Each row is a point on a tangle of strands that fork, close into loops and nearly touch. The rows are in no order.
In the rows, 100 means zero.
Points whose rows are less than 162 apart are linked; no others are. Some points are linked to none.
Z_783: [102 128 116  70 116 118 119 110 113 111 101  94 138 101  81  87  88  86
 102  79 129  66 106 103 139 104 132 122  83 123  94 116 139 120  81 121
  74 112  85  69 120 114  69  83  88 115 108  81 112 102 120 111 102  97
  88  51  93  98 103 117  71 120 132 119  97  95]
Z_583: [ 93 141  82  62  88 102  94  88  79  90 118  62 120  91 105 120  95  98
 116  88 118 106 110  72 110 124  95 106  94 140  83  98  83 109 104 126
  69 106 157  85 121 107  94  78 109 126 100 119 145 106 111  87 119  72
 111  73  99 107  83 128 113  98 138  96 106 116]
Z_417: [130 101  91 132 111 143 117  83 122  82  87 117 105  97 114 112  89  98
  99  85  89  94  82 107 121  89 108  86 141  72 100 120 135 113  88 120
 106  81 122 130 113 115  98 109  80 126 108  87 122 110  91  83 109  84
 130  99  82  96 103  97  93 117  79 110  91  79]
Z_918: [155 149  57  89 113 133 117 110  86  83  68 116 148 101  99 105 112  94
 105  56 111  88  98 101 161  84 127  78 113  98  90  98 120 128  99 118
  68 116  94 107 124 118 106 104  54  66  76 113 111 123 123  85 113  91
 118 103  89  54 104 117  88 108 114 117  92  96]
Z_276: [ 62  92 117  93  86  88  78  92  94 128 115  86  88  83 104 105 112 111
  93 126  83 131 103  67 104 118  96 141  78 153 114  74  53  94 137 119
  84  39 137  68  96 111  84  73 147 130  77 125 109  86  80  97  99  74
 128  68 124 136 122  79  81  83 133  98 124 110]
Z_396: [ 85  97  73  95 122  90 128  79 104 144 123  81  48  96  97  98 125 110
 135  83  65 133 120  61  74 126 115  87  80 117 100  83  65  50 101  86
  74  82  82 113 100  89 117  68 116  81  91 119  83  85  76  85 111 128
  73  95 121  46  91  88  85 105 121  58 109  87]
Z_64: [104  69  80  89 148  93  98  99  66  93  88  78  97 123  92  80 103  91
  90 113 122 103  90 102  59  72  75  66 132  77  72 119 112 102  88  51
 101 102 135 126  98 110 116 128  38  75 132 119 122  78 160 100  91  98
  75  77 108 131  90 103 106  69  66 119 106 100]
Z_212: [100 118  94 134 102 142  67  94 129 105 114  95  83 128  86 120 105  99
 137  95  87  79 113 103 120 142 128 125  97 103  96 118 121 101  90 103
 102  83  90 106  83  98 116 131  98 113  87  60 123  91 107  78 106  91
 103 110  60 145  93 102 111 127  94  91  86  87]
Z_344: [ 90  93 134  72  77  64 112 121 118  96  94 100 131 112  74  95  94  99
  79 108 114 123  79 115 103  74  65 107  90  80  94  90  83  82  84 100
  90 140  68  66 114 102  80 110 117  86 138  86  72 112  86 135 111 121
 109  94 134 113 135  74  51  87 102  68 112 130]
Z_901: [ 84 116 125 107 121  25 105 104 135  80  91  94 106 122  94  71  96 121
  71  63 119 107 102 115  74  69 103 114  76  56 119  81  76  87 115  67
 105  94  82 101  85 148  81 157  74  95  93 100  97  72 114  65  97 106
  90  66 128 110  97  88 116  62  56 135 130 128]
Z_921: [ 73 109 133  84 113 116  99 106 139 109  96  77 124 112  84  92  98  88
 100 101 110  63 108 127 137 127 120 142  84 100  85 107 143 122  87 107
  97 110  70  66 111 101  72 134  82  96 117  58 109  74 126  99 110 100
  80  65  89 134 113  92  65 129 129 121 121 113]
Z_548: [116 108 101  67  90  94  74 114  84  96  69  97 152 105 123 115  81 117
  97 115  94 124  90 126 130 103  74  95  91  92  95  75  37 118  89 119
 104 134  82 101 117  88  93 116 107  80  70 129  55 139  83 121  93  90
 127 113 118 114 117 101  93  67  86 101 104 140]
Z_801: [128 116  49 105 106  91 106  79  57 124 111  99  97  94 126 103  84  75
 125  97 102  79 112  84 106 109 120  69 106 102  94 106 149  79 114  97
 104 131 118  98 119  88  98  80 101 126 113  91 137 116 103  77 102 104
  75  72  88  34  52 125 104 117 125  69 101  93]
Z_541: [ 86 104  97 107  69  50  92 113  89  95 112 104 107 100  98  88 108  89
  92 139  93 114 120  66 114  84 102 115  75 145 121  99  56  91 143 102
  96  85 100  71  88 105  74  64 150 113  66 127  99  88  79  86  86 100
  95  76 132  91 117  83  85  75 130  91 122 106]
Z_423: [ 95  93 100  87  93  95  88 121  76  91  81 122  99 105 108 107  83 110
  89 120  97 124 102 102 102  71  84  75  85 117 104  89  65 111 111  96
 112 113  99  97 102  81  83  87 105  69  87 136  65 117  83 108  68  97
 103 121 107  94 110 112 102  65  76 111 104  98]
Z_239: [ 50  77 154 102 113 119  78 117 117 124 119 105  89  93  83  85 104 102
  76 131 110  92  95 116  77 118 100 167  90 138  86  98 115 106 108  98
  95  73 119  76  74 107  95 100 116 106 120  77 100  79  98 126  86  91
  97  95  70 135 125  90 101 124 133 109  96  88]
Z_387: [110  84  83 139  63  55  91 108  91  57  74 162 119 106 104  91  85  92
  88 116  98 101 107 104 102  42  99  88 122 114 127 134 114 131  99 100
 131  66 142 112 100 103 102 106 134  99  66 102  88 120  85  76  66  97
  84 130  95  92 124  92  72  97  84 116 129  91]
Z_110: [ 89 115 103  82  91 124  69 104 113 102 121  94 111  73  79 120 115 115
 125 105  94 103 119  89 127 140 121 136  76 140  99  86  68 144 127 107
  71  78 112  90  83  97 106 102 100  80  49 112  79  75  95  97 105  70
 113  90  88 127 116 113 126 101 119 122  78  95]
Z_788: [118 102  62 111 109 130 125  75  81 117  97  88  99  82 135  94  81  89
 128 145  73  72 132  75 133 127 110 100 100 114 101 124 149  98 108 105
  83 110 158  85 117  74  86  49 106 102  94  96 109 124  82  89  79 102
  87  59  87  70  92 111  93 110 120 106  83  89]
Z_225: [ 83 107  88 141  89  94 114  97  83 108 121 131  55  98  99 113 109 101
  75  66 100 111 105  77  64  50 124  99  89 125 126  94 117  86 113  95
 129  58  79 118  87 111 107  74 129 157  88 111 128  85  79  82 103 106
  79 120  93  53  77 101 103 104 102  89  92  76]
Z_374: [ 71  91  76 130  82  84 103  89 110  94 105 104  79  92  97  83 101 107
  96 103  70 114 102  98 102 115 133  99 115 122 122  95 116 119 102 127
 110  91 126 100 118  75  87  94 101  89  76  99 126  74  91  68  77  73
  69  60  95  83 102  94  93 118 120  80 128  81]
Z_494: [ 84 128 120 103  97 105 111  98 134 115 116  73 118 106  78  84  88 118
 101  86  96 114  78  74 122 109  88 127 105 114 125  94  81  84  81 133
  77  80  96  72 115 131  81 101 119 145 106  97 145  88  88  98 120  67
 138  38 114 142 114  88  75  99 105  79 117  99]
Z_812: [101  80 121 131  72  75 106 149 132  74 105 122  75 116  79  60 111 139
 136  78  52 135  99  69  97 105 117  51  88 127 149 124 106  83 106  97
  85  71  80 123  92  73 100 105 103  86  75 125  92  95  96  84  89  94
  94  79 118 119 108  92  85  84  75  86 102  85]
Z_452: [ 99 115 103 126  85 130  63 114 121 124 143 108  60 114  88 128 108 116
 132  79  73  87 104  72 140 112 117 123  87 102 119 103 105  94 118  99
  97  67  83 118  80 110 111 111 127 142  88  92 113 114  90  90 109 112
 124 126  67 108  90 100 116 111 114  87  78  84]
Z_589: [125  78 119 140  92 135  87 101 135  79 117 115  95 101  86 124 109 102
 146  90  81  63  98  92 118 111 118 118 131  99  86 133 160 125 100  99
  94  79 120  95  95 124 110 146  77 106  99  78 100  81 113  67  98 105
 142  89  74 143 112  85 106 122  88 113 101  74]
Z_606: [ 91  89 107 115  86  67 137 107 113  83 114 131  67  90  99 101  99  93
 109  91  90 143 122  73  59  47  99  97  89 115 104 114 102  76 110  71
 108  83 104  94 101 100 104  60 150 109  94 126  62  93  46  95  98 120
  97 111 116  99 133  70  63  76  69  89  77  89]
Z_221: [ 66 125  93 124 100  74  86  83  81 134 126 103  77 110 100 127 104  87
  54  64 121 120  96 106  57  70 116 108  80  98  95  75  83  83  83  85
 122  76  77 125  99 117 112  81 123 154  95  81 144 103  88  82  99  94
  76 132  85  38  72  99 119 119 124  90 100  97]
Z_790: [ 97 122 101 109 115 136  63 103  72 125  97 102  68 109  96 107  95  93
  94  96 118  98  97 118 101 104 115  82 103 114  95  92 130  96 108 118
 126  99 101 127 102  76 106 105 108 110 122  83 126 117 116 128  93 106
  98 130  65  88  80 141 130 131 112  74 101  92]
Z_593: [103  93  91  89  98  84 122 123 124  83 101  76  73  98  93  77 100 132
 163  88  66 125  96  61 116 130 112  49  93 126 112 104  59  70 123 105
  75  81  99 106 111  95 113  99  83  76  79 134  82 101  94  84  94  67
 123  76 136 129 100 109  89  75  74  84 100  87]
Z_707: [112  79 114  48 112 122  99  74  79 103  64 105 133  88 107 108  88  99
 101  96 119  66  91 130  71 131  97 109 110  64  86  74 108 106  51 141
  83 140 101  94  88  70 120 112  47  64 113  83  92 116 133 115 112 116
  78 132 115 115 107 130 109  85 106 122  68 139]
Z_238: [113  58  87  86 143 100 113  95  92 101 123  87  88  88  88  90 110 100
  97  94 133  85  86  84  51 105 101  90 123 103  77 100 105 123  98  49
  84 107 142 112 104 124 119 100  42  74 115 135 126  54 139  93 106  72
  85  75 109 101  75 119 133 100  76 114  77  91]
Z_322: [107 117  85  56 102  90 104 135  97  88 107  81  92  95  90 114 122 120
 140  56 108 131  96  80 106  95 104  50  74 121  96  88  44  90 127  84
  86 112  75 118 114 117 122 105  73  78  80 141  77 114 109 101 125  83
 128 103 133  90  79 127 131  75  89  73  97 101]
Z_44: [ 86  74 110  95 100 133 107 101 107 105 108  83  89  76  98  83 100 110
 132 116  83  85  95 103  97 140 113  98 115 132  86 114 146 105  87 132
  98 119  96  79 109  59 125 102  80  62 118 103  77  92 118 121 106 110
 101 100  83 117 108 122  90 138 119  83 104  82]
Z_281: [121  68 114 115 124 120 126 112 114  95  83 106  64  99 107 107 104 125
 110  83 102 113  89 111  48  91  74  72 129  70  73 107 106  90 106  73
 130  81 100 131  96 111 131 119  69  89 132 114  57 110  97 127 103 107
 130 143  99 124  92 112 112  89  27 117  74  79]
Z_708: [100  72 106 104 111 109 120 109 106 106 133 103  64  82  76  91 106 115
 127 106 100  74 111  48  86 109 109 101  98 121 105 117 110  93 125  73
  85  77 130 105  74 124 124 100  76 109  98 119 100  68 131  79  97  84
  99  80  82 130  82 117 133  93  81 108  71  75]
Z_999: [102  53  93 108  99  97 110  84 110  94  87 108  87  75 117 105  95  95
  98 147  69  87 128 112  90 123  93 114 121  74  78 124 115 110  99  81
  99 111 132  85  80  71 120 111  98  69  94  95  48  82  97  94  80 113
  77 104  91 132 122  93  80  89  79 144  93  89]
Z_697: [103 100  93 109  82  74 150  80 137  81 108  92 104  74 116 109 106 101
 104  87  78 151  87  95  78 114  93  97 116  74  90  86  98  98  76 116
 110 121  97 109 134  99 123  94 111 106  94 100  85  94  53  88 129  78
 108  94 113  65 121  83  75 112 101  70 105 104]
Z_753: [ 83  67 106 118 114 108 113  76 110 102  99  61  82  86 114  89 119 111
 112 141  70 107  99 106  70 151  91  97 130  89  63 113 133  87  83 110
 113 118  86 103 109  56 131 107  83  67 124  82  94  84 111 114 115 115
  80  94  91 105  91  92  93 120 109  78 136 105]
Z_353: [120 115  67 117  74  89  81  89  77 115  90 123 120 113 131 125  76  58
  81 123  90  96 131 121 139 105  98 113  92 108 100 119 131  95  95  98
 116 115 127 100  93  76 103  76 160 134  99  67  92 168  76 110  89 134
  84 122  91  76 112  95  47 115 141 104 105 111]
Z_184: [115 126 100 122  84  79  82 101  78 109  80 131 138 117 116 109  86  55
  46 123 112  72 121 132 158  82  99 129  75 105 120 106 106 102 104  97
 114 101  83  89  65 105  67  84 152 154  88  80  90 148  98 107  75 112
  97 123  90  93 109  89  78  90 140 138  99 111]
Z_235: [ 61  75 123  97 116  93  77 102 118 112 121  74 105  91  88  92 105  88
  94 107 108  79  74 116  99 128 121 120 111  93  91  89 137 117  89 100
 106 106  85  80 130 103  69 126  85 102 134  64 148  58 115  85  95  95
  70  44  89 100  95  85  96 135 148  87 143 110]
Z_493: [139 127  77  86 110 120 118  84 101  85  70 137 143  69  99 125 104  84
  82  66 118  63 117 114 145 101 130 109  97  88 109  87 104 142  95 119
  78 114  90  96  96  97  88  99  78  94  58  83  80 112  96  86  99 100
  86 110  81  48 109  98 100 118 120 163 102  87]
Z_619: [ 83 117  71 119  90 114  53  81  84 111  97 101  91 105 128 127  93  94
  99 107  80 117  98 132  97 112 109 102 110 103  92  89 116 114  91 122
 128  97 118 138 116  63 129 110 119 104  84  76 114 135  85 103 105  95
  93 144  72  66  97 121 107 143 129  69 116  93]
Z_640: [116 107  96  97 116 130 111  88  90  95 116 124  68  90 101 112 105 110
  92  92 124  78 131  78  88  89 115  97  90 107 106 101  89 118 122  87
 101  79 118 127  75 125 108  67  77 109  82 124  96  99 111 109  97  80
 101 131  72  96  80 140 151 103  66 144  51  75]
Z_929: [ 98 111 131 124  90  97 131 111 114 105 120 122 100  92  98 118 104  91
  77  79 104 119  88  57  83  40 105 107  86 109 137  82  94  95 120  91
  89  91  64 100  94 113  79  70 131 127  88 142  77  83  49 113 117 102
 145  94 122  69 118  70  76  90  97 100  83  92]
Z_633: [125  96 106  63 114 147  99  81  74 117  96  94 131  94 107  99  79  88
  99 119 112  53 105 111 111 119  72 106 113  80  75 112 105 101  71 110
  82 130 142  89 104 112 105  85  86  98 130  94 104 115 117 121 103 104
 106 102  91 111  88 133 117  92  99 126  69 113]
Z_111: [134  80  99  88  97 108 152  71 107  82  66  96 113  80 126  89 120 121
  82 100 102 135  72 123  46 102  72  72 134  82  83  82 120  97  88 120
 128 130  74 122 140  87 130  86  91 103 110  95  52 110  84 123 141  98
 109 138 110  75 122  81  95 113  92  63  95  97]
Z_204: [100 121  95  62 131 100  95 110 110  85  94  76 114 101  88 101 110 118
  79  45 136 108  77 144  89 103 109  83  76  80 107  63  74 124  85 110
 106 121  48 125 127 111  87 117  44  69 100  95 137  89 123 117 120  71
  95 102 116  82  73 119 139 116  85 101  90 118]
Z_101: [118  57 140 103 114 144 122 102  99 105  74 108  72  95  96  91  97 125
  98 112 102  90  84  99  75  90  65  86 147  95  84 122 131  99  88 110
 108  77 116  98  78  99 114  96  65  75 147 120  65 105 109 148 105 127
 147 126 104 146 115 113  88  85  53 119  75  84]
Z_130: [ 88  69 104  91 126  91 108 115  78 103  68  92  70 127  91  80 108  95
 104 110 105 105 108 117  72  75  84  51 111  75 105 100  99  81  95  54
 121 118  85 105  83  73  98 137  60  70 138 117  82  86 142 117  90 114
  78  88 125 149  89 104 107  61  51 114 114 109]
Z_182: [106  63 109 149  76  95  80 105  74  89  85 162  99  96 102  97  87  69
  93 127 105  59 100 110  97  55  94 124 136 105 111 123 135 134 117  92
 134  74 155  85  90 109  97 113 114 122 105  72  92 109  93  89  64 128
 101 120  85 120 121  73  91 118 104 128 124  75]
Z_761: [122 111  64  82  92  68 151  79  97  73 116  91 116  88 125 102 101  95
  82  76 102 130  84 100  65  91  97  73 106  73  94  85 101 104  91 114
 101 136 108 108 145  94  92  77  86  85  91 109 115  82  73  85 118  93
  75  79 121  33 101  86  75 117 116  79  94 109]
Z_299: [113 112  97  97 118  49 112 105 117  74  71 125 119 109  75  69 119 110
  91  78 106  83 126 104 108  72 112 105  87  53  94 110  81 110 106  65
  88  97  86  96  78 134  87 167  59  53  82 111  64  75 143  68  89 112
  95  92 104 102 112  99 109  54  64 152 121 114]
Z_148: [102 116  91  70  88  52 102 123 128 101 130  79 120 117  75 105 102  95
 116  61 119  97  80 110 101 105  99  93  89  60  89  80  55  92  93  67
  78 143  49  91 100 133  99 145  85  90  99  84 101  73 121  76 118 104
  97  83 124  73  74  86 107  99 108  84 109 120]
Z_825: [125 111  66  67  82  96 128 106  70  76 109 102 128  76 110 109 119  92
  94  73 126 128  80  82  95  66  86  80 108 125  85  88 126 106 116 108
  79 136 134  99 137 107 104  81  97  77 110 137  89 102  87 107 139 110
 108  89 119  48 103  96  70 106 149  74 102 101]
Z_481: [118  98 101 112 107 114 127  79 122  92  97 140 106  67 101 116  96  98
 104  85 104  60 134 104 117 120 148 136  93  86 102 118 134 124 101 110
  90  84  97 108  87 106 104 113  87 110  53  76  94  90  90  74 100  89
  67  91  70  81 105  88 105 138 111 156 101  77]
Z_376: [ 67 103  88  92  93  89  90 143 126  76  90  90  92 126  54  75 107 107
 129  81  94 103 119 121 105 114 128  83  73 148 107 120 111 108  85 109
 101 105  91  87 102  81 107 126  60  52  92  72 114  98 139 101  94 106
  73  93 118 157 104 129  99 112  76  80 105  93]
Z_303: [ 68 104  63 127  89  74  50  74  85 129 107 111  88 132 118 118  83  76
  84 107  89 136 126 127 109 104  89 102  92 119  99 103  87  87  80  90
 130  86 111 139  93  77 127  92 151 102  85  79  99 138  81 107  92 132
  58 133  96  58 106  95  76 126 142  65 120 105]
Z_333: [ 95 126 110 110 101  80  64  83  55 119  88 102 121 131 138 102  84  68
  27 134 107  90 110 127 123  94  87 113  73  95 113  76  68  94 104  92
  91 106  77 100  66  79  59  59 152 120  87 105 100 135  90 125  68 112
  89 129 100  75  96  84  94  88 130 125  98 132]
Z_520: [141  87  79  67  79 131 139  97  73  76  78 119 129  77 124 102 106 111
 103  83 110 111  71 104  69  81  80  75 127 117  85  98 132  99 101 136
  88 126 127 101 133  84 140  93  75  84 116 103  57 115 103 131 138 125
 113 125 108  84 124 106  81 118 120  63  93  91]
Z_384: [ 75  77 104 114 111 105 100 125 102  95  62  93  69 109 107  82 118 112
  97 100  83 122  87 142  80 102  98  43 101  75 111  91 112  90  94  98
 142 113  54 133  94  47 113 135  76  71 123  85  92  98 117 127 100 104
  72 129 114 113  85 116 107 106  54  85 115 104]
Z_102: [ 66  92 120  84 111  17  92  99 111  87 107  63  82 112  93  74  95 116
  67  80 113 115  95 113  53  97  92 112  57  82 126  75  53  72 121  79
 116  76  76  76  95 127  78 107  96 103  98  78 140  74 100  60  78  91
  57  72 135  91  82  69 115  71  91 119 131 124]
Z_248: [104 109 108  53 109 124  83  82 105  87  91  77 138  98  99 103 109 124
  93  73 117 113  84 147  66 129 101 113  85  64  84  77  85 112  59 131
 101 143  83 108 111  89 119 125  57  62 108  71 102 100 117 108 126  92
 101 124 101 110  97  98 122 117  81 109  88 127]
Z_475: [121  96 107 136  95 113 144  91 153  66  78  87 101  85 120  95 103 121
 109  79  59 125  84 100 103 124  95  77 144  52  98  92 133 104  82 120
 112  89  73 145 100  88 117 100  85  94  85 100  94  98  74  75 133  77
 121 108  86  90 122  85  90 123  76 120  94  87]
Z_502: [104  87  95  71 125  94 100 103  84 111 131  80 104  79  91 104 105 117
  87  76 141 117  66 109  55 107  97  92  98 101  95  75  77 101 100  82
  96 125  93 117 116 103 107  78  60  87 112 118 139  73 107 103 110  72
  98  86 120  75  60 110 143 110 103  89  84 100]
Z_902: [103 126  98 102  81 121  94 125 133  75  72  91 116 150  84  87 104 115
 148  81  82 126 107 126 131 129  98  77  85 108 107 129 100  89  80 122
 108 114  56 104 100  67 102 138  93  68 104  81  92 120 107 108 125 110
  99 111 108 164 113 102  77 100  63  64 103 115]
Z_815: [ 67 103 124  91 116  59  87 126 108 107  98  95  85 116  74  71  97 108
  64 104 117 114  99 117  83  85  98  95  78 117 134  92  75  90 123  94
 113  82  68  87  96 104  59  97 100  96 105  89 140  81 103 109  70  93
  73  79 115  99  93  90 114  89  99  90 123 103]
Z_997: [101 105 108 137  89  97 103 105 127 105 109 135  69 106 102 113  91 103
  90  63  75 109 114  88  97  89 129 115  87  76 132 106 112  99  90  96
 110  58  51 148  76 102 110 114 122 141  65 102 104  99  76  75 103  99
  96 132  80  68  95  86  88 111  85 111  97  79]
Z_833: [118 122  60  97  96  82  99 102  98  62  58 127 136 114  78  79 120  91
 101  88 101  52 131 101 156  84 129  87  91  82 102 116  88 117  87  97
  90 110  97  90  73 115  96 135  51  38  70 107  94  99 157  60  89 115
  69 104 100  97  99 105 101  75  74 146 114 114]
Z_576: [ 78 142 115 111  98  79  83  75  55 132 139  77 109 111 111 133  97  80
  43  79 128 101 105  87  75 101  99 134  74  95  76  68  62  83  86  95
  79  73 106 101 102 124  96  54 125 159  92  92 137 129  99  96  81  73
  89 120  86  59  85  91 127 105 153 120  85 116]
Z_831: [ 83 103 109  79  77  82  80 130 119  91  86  94 120 132  80  76  73 101
 118 131  94 120 100 118 144 107  76  94  99 119 101 119  72  80  97 103
 100 113  84  75  91  83  87 128 126  90 113  85  96 114 110 130 103 117
  90  89 110 161 119  85  77  94  98  48 118 114]
Z_385: [ 93  64 121 124  89 124  53 101 102 106 101 134  74  91 102 124  92 104
  85 135  95  78  82 111  95  77  95 134 128  86 113  99 106 148 120  96
 144  63 132 106  80 106  97 109 128 102  85  84  81 104  83 113  60 102
 123 148  77 122 103  97 118 112  84 120  94  83]
Z_114: [123  88 123  82  85 115 106  94 111 100  98  94 143  80  88  94 115 107
 109 139 103 107  64 107 101  92  55 111 117  78  80  99  87  86  83 104
  89 149  99  88 122 108 108 113 109  88 134  95  56 109  93 123 119 106
 130  96 114 115 119  75 100  86 103  65  99 114]
Z_731: [110  69 119  88  86 128 123 120 122  88 107  94 123  79  75  85 104 109
 143 139  74 100  82  82 137 104  85  92 122 112  83 121 125  86 106 109
  73 121 121  83 110  89 108 107 101  59 125 118  57  89  97 108 116 110
 139  80 111 129 123  87  74  95  98  80 102  98]
Z_288: [ 83  73 150 130 111 130  74  90 118 123 112  92  86  97  99 101 102 102
  80 147 100  81  85 104  98 103  76 148 127  85  94  96  94 116 102  89
  93  67 133  80  89 128  75  87 131 119 128  85 105  84  77 128  81  75
 140 103  84 145 112  83 122  94  99 121  80  94]
Z_611: [105 135  76  60  94 108  86 110  87 101 110  64  88  80 103 125 108  98
 139  82 115  98 111  60 126 126 103  70  83 134  99  89  53 100 142 110
  68  92 109 100 104 109 105  91 105 117  80 146 119 102 126  89 116  84
 129  98 112  95  72 136 138  84 110  83 108 102]
Z_945: [ 96  70 104 125 123 122 131  52 107 116 107  73  78  85 127 123 110  83
 102 146  58  83 119 103  81 147  79 137 131  60  56 112 143  84  84  72
  97 101 113  89  84  78 130 104 109 101 115  75  64  95  95 104 121 140
  96  99  89 114  99  78  73 115 109 141 112  91]
Z_152: [125  86  85  95 119 165 110  72  70 132  82  94  98  90 140  97  77  82
 106 128 100  37 118 107 132 126  88 112 112  79  90 124 161 104  87 111
  98 113 139  90  99  80  95  70 101 116 128  70  98 143 107 127  88 129
 100  99  85  95  93 140  97 108 101 135  70  97]
Z_683: [ 48  86 129 107  98  84  73 122 103 131 134  95  87 103  73 102 105  85
  89  99 112 103  87 117  70  98 121 137  91 139  85  79 135  96  95 101
 104  99 101  73 107 103  93 110 114 111 134  62 124  82 103  97  95 110
  83  83  77  78 114  87  87 147 168  70 130  90]
Z_251: [ 89 124 104  85 115  73  67  87  25 101  73  89 109 131 133  87  75  76
  49 121 127  80  98 125  95  84  91  81  72  83 121  72  49  69 102  93
  96 127  63  89  72  77  51  63 111  98 105 118 119 117  96 124  67 127
  92 136  94  81  67  90 125  64  89 115  95 136]
Z_233: [101  69 141 111 111 119 104 116 114 127  99 101  76 105  91 104 104  96
  99 140 102  85 101  91  79  89  53 125 124  71  84 112 100  84 111  64
 109  95 101  77  68 116  94 107 117 107 151 106  57  86  90 147  87 133
 128 107  93 157 112  87 106  73  70 120  66  99]
Z_487: [145  95  93  77  83 119  95  98  84  92  77 108 155  91 123 114 104  93
 105 137  84  95  74 108 135  84  66  93 116  55 103  89  71 101  85 117
  94 154  96 114 114 107 104 120 113  90  95 116  59 137  88 118 110 102
 146 123 115  73 114  93 109  72  86  74  98 122]
Z_296: [114 118  88  71 115  93  84 103  44 114  96  97  87 118 114  86  86  83
  88 120 142  78 111  85  92  84  69  62  84 118 109  99  57  73 118  86
  95 113  88  90  91 104  89  53 100 106 123 133 123 125 120 125  79 105
  97 130  93  98  62 138 146  59  80 100  71 112]
Z_883: [ 68  90 131 118  83 107  93  82  90 133 128  93  89  81  87  67 107 117
  93 107  90 106  72  75  94  93  96 128  95 120 129  80  79  95  99 119
  92  51 136  53 101 131  75  84 143 148 104 100 150  61  81  85  84  64
 128  47 106 144 105  76 110  94 107  78 130  88]
Z_661: [114 145  81  89 101 141 108  77 111 104 114  57 110 105 106 105  88 114
 142  94  91 102 105  77 139 146 102 122  99 123 100 122 100  94  92 141
  86  80 128  87 115 117 101  88 105 156 105  99 150 108 101  90 129  77
 128  67  96 131  93 126  95 105 105  82  86 101]
Z_504: [122 127  83 102 117 132  87  87  80 112 111  95  69 115 115 116  93  93
  96  97 126  78  96  79 109 101  99  92  98  84 102 110  92  99 117  90
 120  94 108 129  95 116  97  71 104 144 116  99 137 116 116 120  95  96
 105 130  75  96  52 149 148 103  79  94  62  95]
Z_738: [ 97 105 101  94 101  82 130 100 126 110 116  88  74 116  92 112  89  85
 108  98 102 107 114  96  89 110  82 103  94  64  69 120  86  56  94  52
 109 106  79 101  77 122 124 126 113 148 118  79  95 101 114  97 116 124
  79 105  89 126  88  88  94  94  83  92  88 108]
Z_878: [123 149  52 106  96  94  78  95 104  80  90  91 132 119  94  98 104  82
 125  75 116  64 106  95 166 106 131  80  93 107 111 111  87 122  93 106
  82 122  72  92 109 119  87 116  71  83  70  92 134  94 135  57  95  87
  85  83  98  70  76 116 123  97 106 102 111 105]
Z_113: [102  90  84 129  57  50 103 110  83  79 104 151  99  92  97  83  96  85
 101 131  87 106 139  75 104  57 107 109  86 124 129 139  94  98 126  89
 120  75  98 100  71  96  98  72 154 108  70 121  72 100  63  81  85 118
  73 109 108  75 112  78  73  75 105 106 107  92]
Z_813: [ 84  97 118 119  76  96 106 143 120  68 116 119  97  88  82 106 106 114
 110  67  79 140  74  67  97  61 113  80 103 124 136  90 113 109 119 116
  96  80  84 128 112 102  90 103 114 102  82 141  85  85  69  91 111  90
 140  98 117  92 121  92  89  99  96  79 111  89]
Z_122: [ 69  97 112 100 113  76  63 106  77 115  95  90  82 107 115 105 103 108
  84 126  99 133  88 117  60  73  89  86  94 110  97  78  54  91 102  86
 132 105  94  89 120  74  86  73 130  72  99 111 116  92  67 104  70 100
  92 109 117  90 104  74 112  85  93  69 109 116]

A piece is two or more points that can be reached from each other along the links. Count, over all rows, the pieces, the separate loops (a circle has one, a figure eight two, a Y none), the forks (points with three links) and the tips (points with one).
pieces: 4
loops: 3
forks: 6
tips: 8

How many points has the smallest loop of links through each point below? Write 0 if it is on no loop.
Z_831: 0
Z_541: 14
Z_184: 9
Z_825: 5
Z_64: 0
